Each row is a point on a tangle of strands that fork, close into loops and nearly touch. The rows are in no order.
In the rows, zero is written as 100.
Two points are linked if the straight distance between their rows is under 43.3. Some points are linked to none.
z894: 123 108  91 101 119  55 113 107 114 107 120  84  92  78 113  62  82  81  86 132 101  89  89  89  78  95
z55:  71  97 109  90  68 131 108  96 112  94  81 111 112 112 118 129 125 116 120  85 105 101 107 116 120  88
z7:  84 100  75 101  87 111  94 104 107  95 116 134 117  89  84  88 102  96  94 121  96  60  97 116 135  91
z27:  99 111 104 113 141 124 118  98 105 129 105 104 123  94 149 113 102 109 110  85 110 123 121 110  69  82
z395: 100 102  84  95 106  92 104 103 107 106 118 111 100  84  97  84  97  93  95 111  99  96  98 100 105  88
z13: 106  92 121  96  71 115  72  78  66  82  81  85  97 128  45 126 100 103  85  86 103 107  90  89 107 131
z628: 105 100  98  94 114  97 107 100 103 106 103  98  93  95 108  98  95 101 106  88  98 126 104  96  91  86
z245:  82  92  98  96  60 115  83  99  90  81  87 111 104 117  68 120 114 110  98  98  97  75  97 110 140 115
z233: 114 102 100  91 108  92  98 103  94  98 100  91  84  96  93  93  94 102 105  90  96 125 102  90  92  96
z357:  88  90 102  97  76 102  94  99 100  93  83  93  82 106 102 116 116 105 119  95 103 101  93 100 109 108
z865:  88 108 109 111 127 112 123 101 122 126 106 107 119 101 153 111  99 102 115  98 111 116 112 106  68  82
z201:  83 117  93 120 133  83 133 120 119 122 124 103 129  88 138  88  83  90 101 133 108  82  95  95  76  79
z34:  86 107  95 100 116 132 114  96 102 117 105 117 128  94 118 109 111 112 109  84 109 105 118 116  99  82
z157: 100  92 116  99  93 104  98  96 105  99  73  83  76 120 125 123 103 107 130  80  96 138 100  94  83 104
z202:  92  97 111 103 104 103 112  98 123 112  91  99  93 109 146 116 102 101 122  92 102 128 109 102  78  87
z77:  76  98 103 113  94  88 123 111 139 109 103  98 101 104 149 108  99  98 116 125 110  79  91 105  86  89
z657:  94  86 117  99  79 107  93  92  95  95  64  78  75 123 116 132 109 111 132  83 100 131  94  93  89 116
z412:  96 114  89 112 136  76 128 115 115 120 128 100 123  82 127  82  82  83  94 131 103  89  93  94  78  83
z747: 103 101 109  96 108 129  91  86  80 101 105 103 131 121  59 115  95 116  67  58  91 110 116 115 121  90
z117:  94 100 108  92 104 119 105  96 103 106  93 100 104 110 113 116 104 116 114  71  99 128 111 102  95  87
z290:  89  80 111 111  85  76 102 101 119  97  91  79  69 110 136 106 118  91 123 118 108  82  83  99  85 122
z753: 118 109  74  96 101  97  82 111  89  93 124 127 115  83  62  72  88  91  77 116  85  71 102 101 129  97
z67: 138 100 104  94 105  80  89  99  76  90  89  76  70  91  76  79  89 100  99 101  97 118  99  75  80 123
z733: 122 102 106 103 126  61 115 107 119 111 107  76  81  93 130  76  76  81 100 113  99 120  98  88  66  97
z335: 124  97 109 104 115  64 106 104 112 104  93  72  66  99 125  83  84  84 108 108 100 123  96  88  67 108
z804:  96  97 104 109 109  74 115 106 130 111 104  87  86 101 138  97  88  89 112 115 103 104  95  95  76  92
z741:  76 114  96 115 130 114 125 105 111 119 117 120 133  85 133  99 105 100 102 111 113  90 106 109  89  79
z664:  61  96  99  91  52 132 106  97 110  83  81 120 113 110 108 125 131 114 112 106 102  73 102 126 143  98
z558: 111  93  97 105  99  71  98 103 108  99 102  84  71  93 107  83 103  89 105 116 104  89  89  91  86 111
z768: 114  86 115 109 102  70 100  99 112 103  87  72  60 106 129  95  96  88 120 110 102 114  90  90  69 119
z667: 100  97 113  94 102 110  99  98 101 102  84  90  88 115 110 116 101 113 117  72  95 138 105  96  89  94
z700: 119 102  93 102 109  61 106 106 110 103 112  87  79  83 109  71  93  84  93 122 103  90  90  92  84 100
z25: 100 102  74  99  90  98  86 108 100  93 117 129 109  85  74  79  99  92  88 121  93  62  96 108 131  95
z578:  93  94 114  94  75 110  85  93  83  87  77  87  92 121  74 127 108 115 107  81 101 115  94  96 111 115
z689:  65  93 104  91  55 128 107  98 112  86  75 110 105 110 118 131 130 113 121  99 104  85 101 120 130  98
z436: 142 116  80  90 108  82  75 110  78  91 117 114 104  77  56  60  80  91  66 114  82  85 107  86 116 110
z224: 131 112  75  90 112  95  80 113  81  95 126 122 120  81  56  64  80  89  66 109  81  82 107  96 124  99
z552: 105  94  91 101  89  82  91 102 102  94 100  95  76  91  94  86 108  94 105 113 102  83  91  96 103 112
z970: 109 105  82  94 106  91  95 105  97 101 118 112 101  84  80  77  93  92  91 110  94  90 102 100 113  90
z236: 118  99 125  98  86 111  68  80  62  79  85  88  98 121  37 113  91 102  73  76  98 118  94  84 103 122
z76:  75  89  89 105  75  96 103 102 119  90 100 108  90  97 114 101 119  99 108 125 107  62  88 110 118 102
z615: 102  80 114 109  94  73  99  99 115 101  88  71  60 112 134 102 108  89 125 113 103  98  86  94  73 127
z998:  85 107 105 110 119  98 125 107 127 121 110 106 115  98 149 106  93  97 111 111 109 104 103 102  73  84
z654:  77 106  91 109 112  98 124 107 120 112 118 116 118  88 126  95  98  94 100 120 110  86  95 105  92  80
z626:  87 104 105 100 111 136 116  95 109 118  98 112 127 102 134 118 112 114 117  77 112 114 119 116  90  82
z106:  90  78 115  94  69 108  93  93  94  94  68  75  73 121 112 135 121 108 135  95 103 110  89  97  94 128
z659: 104  88 115  96  63 115  66  81  68  80  81  90 101 128  42 124 104 102  82  94 103  85  91  90 115 140
z296: 106 101 101 105 119  72 118 106 123 113 112  90  90  93 130  87  83  88 102 114 102 110  95  92  75  90
z169:  91  95 111 107  99  86 113 102 130 110  94  92  85 107 140 109  96  95 117 105 104 114 100  99  77  94
z130:  81 115 101 118 123  87 134 118 128 122 116 104 125  97 149 100  88  97 111 129 111  85  96 100  75  81
z145:  91 103  90 103 110  88 116 105 116 110 117 107 103  85 116  89  95  90  99 117 104  93  94 100  93  86
z200:  97  97 111 102 100 135  91  80  80  99 103 116 142 121  55 117  96 110  57  53  90  93 117 124 132  93
z922: 110  86 108  99  87  91  90  97  90  94  82  77  66 106  98 105 108 100 122  99 102 110  91  89  83 126
z674:  82  84 103 106  78  87 103 101 120  93  90  90  75 104 129 109 121  97 118 115 107  82  87 105  99 111
z517: 116 105  92  94 132  85 112 105 101 110 121  96 100  82 110  78  85  88  95 102  97 122 104  91  82  87
z154: 101 107  97 103 148 117 118  99  98 127 112 102 121  87 128  99  98 106 100  89 105 122 117 104  79  82
z23: 105 102 102 103  83 120  74  99  82  83 104 125 128 119  40 109  90  96  57  71  87  80 104 109 145 107
z825:  80 120  92 126 144 121 123 108 100 123 117 119 140  80 134  96 109 103  97 108 115  88 110 114  89  79
z384: 125 100 119  94 100 101  82  91  70  85  82  71  81 115  63 110  85 109  97  79  97 139  96  78  83 116
z42:  88 117  87 117 147 132 115 101  89 124 109 118 141  78 118  97 110 109  96  93 110  93 119 120  99  81
z645: 106 102 118  96 105 118  88  87  78  94  96  93 113 122  58 115  95 115  73  57  91 125 109 103 110  93
z867: 140 106  98  91 122  66 101 103  91  98 107  82  75  79 100  65  81  86  90 107  94 122 101  79  77 104
z272:  92 111  84 105 137 123 113 101  91 118 119 120 136  81 100  92 102 104  93  97 101  94 116 114 106  84
z257:  99 105 100  96 128 109 113 100 106 118 109 104 110  95 122 102  98 105 108  85 101 124 111 102  84  82
z356:  85  80 104  96  68 104  91  95  95  88  78  86  77 112 106 125 125 106 124 103 105  91  87 101 107 127
z165:  89  96  97  93  86 107 100 100 105  98  93 106  97 103  99 111 110 108 111  90 100 106 101 104 112  95
z231:  91  93 100 101  58 115  71  97  80  75  87 111 107 121  50 121 109 100  84  96  96  66  95 107 142 131
z791:  74  90  96 104  78  99 108 100 123  94  94 107  91 100 127 112 118 100 113 116 108  80  91 110 110  95
z264:  78 100  99  93  84 122 105  98 112  98  93 115 110 103 111 116 113 113 114  89 103 101 104 113 114  89
z466:  92 105  85  96 121 107 109 104 100 112 122 119 120  83  97  87  97  99  97 102  98  98 106 105 104  83
z484: 115 105  86  93  96  89  84 106  91  92 108 106  90  90  70  82  97  98  92 106  94  90 100  94 114 104
z87: 135 104 116  93 105  95  83  94  64  82  85  71  81 109  56  97  84 107  86  86  95 132  98  72  79 120
z799: 120  97  90  98  89  83  81 103  88  89  99  97  78  89  74  79 103  97  96 113  96  82  95  91 105 120
z694: 100  90 107 101  61 115  64  89  73  78  85 101 104 123  42 121 105  97  81  98 100  72  93  98 128 140
z516: 136  99 105  99 115  62 101 104  98  97  95  73  65  88 110  71  85  84 101 109  99 118  96  83  67 114
z839: 136 113  80  90 123  70  99 106  88 103 126 103 101  65  86  52  79  86  73 123  88  99 102  86  95  95
z39:  94  97 108 101  87 132  87  90  83  92 102 124 138 123  49 116  95 104  61  63  87  84 111 120 141  98
z937:  65  96  91  95  56 134 101  99 107  84  91 131 122 109  92 116 122 110 103 108  96  59 101 127 153 100
z822:  77  98  93  95  66 123  92 100 101  87  94 122 114 108  80 114 113 111 102 100  95  74 104 118 144 100
z983: 113 111  89 102 132  64 123 112 115 116 127  91 107  78 119  66  76  79  88 131 100  94  93  90  78  86
z963: 140 110  90  90 124  63 102 103  91 101 115  88  86  71  95  56  81  85  80 116  93 112 101  82  85 100
z420:  79  95  77 100  72 111  89 102 105  86 104 129 106  96  85  96 111  99  98 121  96  51  95 117 144  99
z596: 144 115  82  89 113  71  85 107  83  96 118 105  93  69  71  52  83  88  69 121  84  91 103  82 104 104
z316:  83  91  82 103  74  96  90 102 108  86 105 115  90  92  93  91 116  96 100 125 101  55  89 110 130 105
z612:  89 101 110  95 103 128 110  93 111 112  92 105 112 109 130 122 110 116 118  71 105 124 115 110  91  83
z70: 108 102 123  99  95 112  77  85  69  85  91  92 104 124  44 113  93 105  71  67  96 120 103  94 113 106
z834: 111  99 117  93  96 104  90  95  80  89  81  78  82 116  79 115  94 111 106  74  96 138  97  87  90 108
z380: 117 101 104  94 103  95  91 102  85  93  92  86  82 104  78  98  94 106 102  85  95 128 101  87  96 103
z807:  79 104  96  95  96 128 109  97 107 106 104 122 123  98 107 109 112 114 108  90 103  95 110 114 113  84
z287: 106  96 126  95  89 112  88  89  77  90  71  74  85 127  80 130  99 116 111  70  99 141  93  88  89 113

A tip is a point with one link. Name the tips that can be reached along the links from each point below, in the order of the rows.
z42: z87, z287
z937: z23
z436: z202

A fork is a point with three links, a tip a point with one. Leave the first point through the second and follow the links. Name the first fork or tip that comes.
z272; z42: z395
z356; z106: z264
z202; z169: z335
z412; z201: z834

Name the points in between on the shortest way along the links from the first point to the second, in order.
z356; z659: z357, z165, z264, z55, z689, z664, z937, z822, z245, z231, z694
z7; z335: z420, z316, z76, z791, z674, z290, z615, z768
z654; z27: z145, z395, z970, z484, z799, z552, z558, z700, z894, z983, z412, z201, z130, z998, z865
z231; z39: z694, z659, z13, z236, z70, z645, z747, z200
